Points on a hilly landscape, in no order, each with its height.
From any point a ball rolls to the lowest of the 3 points nearest to it. It stops when none of these is lower. Distance is the straight distance between rows; heights are no part of it.
(737): [154 154 150 108 144 111 157 100 125  92 118 115 132 102 136 155 177 182
 173  79  84 145]  h=1.78
(776): [124 167 164 139 198 146 143 137 103 122 132 105 181 123 145 112 198 136
 184 143  99 147]  h=3.71
(950): [175 169  90 116 169 147 138 120 103 112 151 137 136 123 104  40 163 157
 119 102 122 178]  h=2.83
(675): [ 80 131 165 131  91 107 141 134 147  95 110 102 103 152 180 151  64 122
 163 158 168  99]  h=5.01
(783): [ 82 130 176 190 140 132  93 157 106 186 134 164 166 135 156 148 189  91
 110 201 129 102]  h=2.25
(515): [129 119 150 117 116  85 181 109 152  64 128 104  92 159 161 145  66 156
 152  96 156 124]  h=5.85
(857): [154 188 121 122 182 151 127 114 101 109 149 137 154  89 117  82 213 169
 137 101  92 184]  h=0.88
(336): [147 115  85 144  73 120 122 127 153  79 108 138 119 181 119 117  58  64
 151 164 136 100]  h=4.04
(106): [128 118 102 160  89 124 106 134 141 151 122 179 131 144 111 104 111  65
  91 165 127  96]  h=3.65
(797): [ 94 114 164 120 121 128 126 120 126 167 129  89 114  77 127 191 152 172
 127 114 125 142]  h=2.53
(509): [101 111 130 147  91 128 121 140 135 119 105 131 127 151 142 136  72  77
 140 171 128  87]  h=4.47
(151): [147 158  99 146 140 167 125 135  96 159 149 161 138 154 105  49 156 124
  82 147 123 164]  h=2.94
(925): [ 93 102 140 133 114 143 114 126 135 147 117 117 125 126 130 149  95 125
 114 136 145 115]  h=4.59
(424): [100 110 126 155  90 117 107 123 147 160 128 174 132 148 110 137 110  65
  99 184 143  90]  h=3.73
(432): [118  79 107 129  85 131 109 126 145 131 124 148 126 153 120 133  62  87
  86 135 153 105]  h=3.31
(46): [167 135  63 129 133 153 127 127 136 130 133 163 133 176  89  49 117  97
  87 137 125 132]  h=3.04
(524): [140 130 142 116 130 123 134 109 129 136 141  95 111  73 135 163 186 186
 158  72  91 173]  h=1.63
(1021): [ 97 134 138 136  87 106 122 154 131  91 104 145 138 160 161 141  84  67
 175 199 116  76]  h=4.78
(994): [172 143  85  97 171 121 145 144 143  57 108 138 123 179  91  80 104 106
 148 123 139  98]  h=2.13
(346): [ 71 120 191 161 110 137  83 150 120 202 126 114 124  97 115 176 166 139
 101 142 173 139]  h=2.02
(402): [125 148 158 113 166 124 160 129 119 106 113 100 139 112 141 158 166 163
 197 123  95 129]  h=3.20
(503): [164 161 143 102 160 111 159 126 124  81 116 119 126 123 121 130 158 173
 179 106 116 134]  h=3.49
(37): [101 134 159 160 140 154  99 150 101 193 142 111 140  99 135 143 177 150
 114 130 130 152]  h=1.44
(856): [129 125 140 122 127 139 106 117 137 177 151  97 104  63 123 169 174 186
 101  61 106 166]  h=4.15
(672): [179 114 133  94 123  78 177 100 153  53 124 113  90 144 152 147  99 170
 142  60 141 126]  h=5.56
(700): [152 137 157 114 109  99 163 111 136  96 122 109 127  89 152 180 173 204
 168  59 110 154]  h=0.80
(655): [123 157 128 146 152 148 118 118  99 150 168 121 121  70 134 110 215 161
 120  89  90 192]  h=0.20
(835): [147 176 100 135 160 162 127 118  97 132 171 133 121  93 119  67 196 167
 110  91  94 201]  h=0.62
(199): [121 123  82 176  73  98 110 119 144 147 150 173 116 140  95 121 109  22
  78 201 123  81]  h=3.85
(244): [140 175 134 120 181 139 143 110  99 110 125 127 142  80 128 110 202 183
 170 107  85 169]  h=2.00
(221): [ 91 133 174 123 153 141 126 140 111 158 116 108 151 116 154 153 158 134
 163 155 112 124]  h=1.91
(569): [151 113 120 108 139  99 160 132 139  64 114 108 106 144 151 132  75 133
 165  94 153 112]  h=6.31
(323): [130 130  91 133 113 150 119 140 138 159 122 160 131 155 123  93 128  89
 112 145 118 120]  h=3.48
(627): [150  79 105 100 119 135 126 105 141 156 170 111  94 102  99 157  71 151
  61  67 155 156]  h=3.58
(534): [172 118  79  99 135 141 135 144 149  76 126 135 113 164  93  82  79  94
 132 111 142 105]  h=2.57
(85): [142 144 107 141 133 132 126 146 127 106 109 145 144 177 136  99 116  69
 170 189 105  87]  h=2.76
(681): [ 90 145 177 119 141 103 170 122 120  98 119  88 130 111 178 177 155 175
 202 128 115 119]  h=2.56
(255): [100 112 152 136  62  87 115 113 155  99 121 107 101 143 162 155  23 109
 128 127 190 102]  h=5.00
(169): [178  95  90  83 127 128 144  94 152 113 149 128 107 113 105 150 111 176
  94  44 123 163]  h=3.30
(988): [119  89 129 115 108 137 125 121 136 128 125 123 114 123 121 148  42 126
 100 103 173 124]  h=3.72
(292): [107 137 119 152  94 112 109 134 133 117 118 148 132 159 129 140 103  44
 128 211 103  83]  h=4.19
(435): [172 161 115 109 177 128 149 110 128 104 126 129 131 117  98  93 162 154
 149 104 117 151]  h=2.27
(485): [165 159  75 129 146 159 126 135  83 140 156 155 136 134 113  30 159 143
  76 105 126 181]  h=2.88
(149): [114 168 134 171 152 162 107 146  70 161 157 143 167 123 144  84 197 139
  92 145 117 163]  h=3.05
(764): [142 155 132 131 181 142 134 134 114 116 123 135 148 149 125  89 166 128
 150 128 109 140]  h=3.10
(104): [ 78 103 167 132  78 116 103 142 128 153 104 121 128 113 138 172 100 117
 125 155 156  95]  h=4.60
(88): [ 76 131 174 124 129 133 137 142 116 129 103 105 131 136 171 152 116 127
 164 171 132 107]  h=1.84
(91): [155 115 140 100 131 102 173 113 130  64 128 106 120 109 139 148 142 184
 152  81 125 129]  h=4.98
(99): [ 93 116 161 165 132 147 100 138 112 186 120 132 153 126 140 146 167 119
 111 163 133 118]  h=1.92
(309): [ 83  88 156 131  67 106 117 134 137 136 110 112 106 121 135 158  44 115
 113 138 156  95]  h=4.80
(772): [ 94 140 152 135 150 132 120 144 116 138 112 128 161 157 159 126 144 100
 162 182 112 104]  h=1.27
(440): [ 78 114 185 126 117 113 155 128 124 119 113  89 116 113 176 181 104 163
 176 134 150 103]  h=2.20
(734): [165 107  74 115 125 140 117 113 143 157 155 153 122 153  94  81  95 122
  49 106 154 152]  h=3.06
(774): [139 113  81 145  70 108 115 120 150 107 123 163 128 160 108 122  73  34
 113 171 150  96]  h=3.80
(141): [114 123 146 108 127 100 177 132 139  97 115  98 124 133 146 151 110 157
 155 108 126 128]  h=5.76
(61): [137 122  94 102 126 133 135 138 138 103 103 124 126 160 118 105  80 100
 136 146 134 106]  h=3.17
(941): [125 131 123 139 137 148 125 140 134 165 135 129 133 121 121 114 139 142
  97 136 134 152]  h=4.16
(128): [174 110 102  99 126 122 138  98 143 137 158 113 110  85 113 171 139 189
  96  32 106 170]  h=2.97
(654): [169 124 119 107 124 131 131 100 146 132 146 118 111  71 142 157 166 187
 129  43  86 177]  h=2.39
(767): [117 136 143 193 127 136 109 153 104 172 126 175 146 156 139 114 180  77
  83 172 128 117]  h=2.52
(843): [ 59 112 196 134 120 127 121 137 117 144 116 107 121 135 172 178 111 126
 165 167 157 104]  h=2.01
(164): [139 123 106 105 145 135 140 134 135 122 116 126 129 135 107 102 102 134
 135 113 140 124]  h=3.91
(327): [117 129 116 154 126 139 113 135 124 141 118 162 143 149 132 118 129  81
 124 176 124  93]  h=3.69
(565): [165 102  96  93 126 127 150 110 139  89 127 127 113 141 117 123  64 132
 106  84 157 120]  h=4.41
(974): [114 139 150 145 146 153 112 131 109 178 161 100 123  77 126 132 202 171
 107 107 108 174]  h=0.78
(539): [139  94  77 123 112 140 117 110 146 136 123 144 121 151 100 107  78 107
  87 120 150 121]  h=3.16
(34): [108 114 137 112  98 108 142 129 151 108 119 116 108 151 147 137  51 124
 144 120 161 110]  h=4.45
(276): [188 159 120  94 154 116 163 100 123  63 118 135 120 100 109 122 185 188
 178  78  97 131]  h=3.29
(751): [ 76 119 161 151 107 122 102 157 118 166 107 126 152 138 150 177 122  86
 134 211 139  80]  h=4.72
(142): [173 134  89 101 149 139 138 121 121 138 147 112 114 113 103 108 155 179
 102  71 113 189]  h=4.22
(172): [106 111 124 147  42  96 104 134 147 106 110 144 126 137 130 157  52  50
 122 190 153  80]  h=4.00
(113): [108 135 114 185 106  96 116 137 127 155 144 175 149 145 131 128 142  34
  84 203 106  87]  h=4.05
(1015): [129 155 110 140 141 153 120 129 109 174 180 114 104  81 120  99 179 172
  92  85 112 197]  h=0.28
(985): [146 134 109 121 160 128 135 140 132 113  93 129 152 166 125  95 127 103
 158 154 119 114]  h=3.92
(234): [ 68 126 194 150 136 143  92 149 110 181 112 110 146 110 154 186 168 142
 139 165 122 125]  h=2.22
(127): [108 149 131 136 168 135 125 144 112 100 103 133 168 178 156 116 139  83
 194 195 104 101]  h=1.62
(808): [117  95 141 109 108 119 144 115 141 132 121 109 100  99 135 164  86 164
 111  88 155 140]  h=3.70
(257): [128 117 112 118 126 142 119 128 141 167 147 126 104  84 113 134 143 163
  81  95 114 181]  h=3.75
(616): [ 80 139 180 138 164 127 140 151 108 120 104 101 153 142 164 157 144 123
 199 176 111  93]  h=1.59
(158): [208 122  64  96 166 137 143 126 150 106 140 139 126 164  82  60 110 117
 111  98 132 134]  h=2.80
(680): [ 99 122 156 141 132 136 113 130 117 158 136  89 118  61 148 177 191 172
 154 110 104 167]  h=2.26
(546): [ 88 157 163 189 159 122  93 152 102 177 130 158 190 165 183 137 196  72
 141 205  99  93]  h=2.54
(157): [193 127 121  77 155 100 171 124 144  50 132 114 106 150 100 120 104 164
 150  64 142 102]  h=5.96
(885): [ 94  95 163 140  84 142  96 139 133 181 119 139 123 116 117 153 113 114
  93 146 161 132]  h=4.50
(191): [198 110  54 104 152 153 123 118 132 124 159 146 126 161  92  61 102 123
  74  90 139 154]  h=2.93
(561): [173 210 142 129 202 139 132 104 105  74 145 129 155  98 104  75 223 169
 165 119  92 167]  h=0.23
(568): [103 127 140 117 142 140 139 135 134 123 102 115 136 138 158 134 114 124
 162 144 122 102]  h=2.14
(15): [141  99 116  99 117 123 145 110 144 143 145 105 105  82 119 169 124 173
  99  71 128 161]  h=3.33
(634): [151 125  82 132 127 135 115 142 138 123 110 160 137 178 111  85 115  69
 132 166 122 111]  h=3.25
(178): [115  98 124 124 116 149 107 123 135 181 134 132 122 120 100 141 105 128
  74 125 151 131]  h=4.40
(338): [114  76 127 115  77 122 101 120 151 161 139 133 118 116  94 154  55 117
  67 105 182 113]  h=3.50
(768): [ 96  98 153 148  38  93  72 127 133 174 112 167 115 110 100 162  59  90
  96 167 173  89]  h=5.03
(816): [186 168 103  89 193 116 154 125 135  53 133 131 133 152  78  61 153 148
 167 106 112 102]  h=1.04

Call two points neighbours if one is among the 3 nearest of the other. Go from one point of each pair to the other, from neighbour to neighbour, staying as low as possible. Name the highest point that can't be avoided.
(655) and (772) => (234)
(561) and (655) => (857)
(816) and (772) => (435)

For each start below, name the point where the ball stops.
(767) => (655)
(783) => (655)
(515) => (700)
(509) => (772)
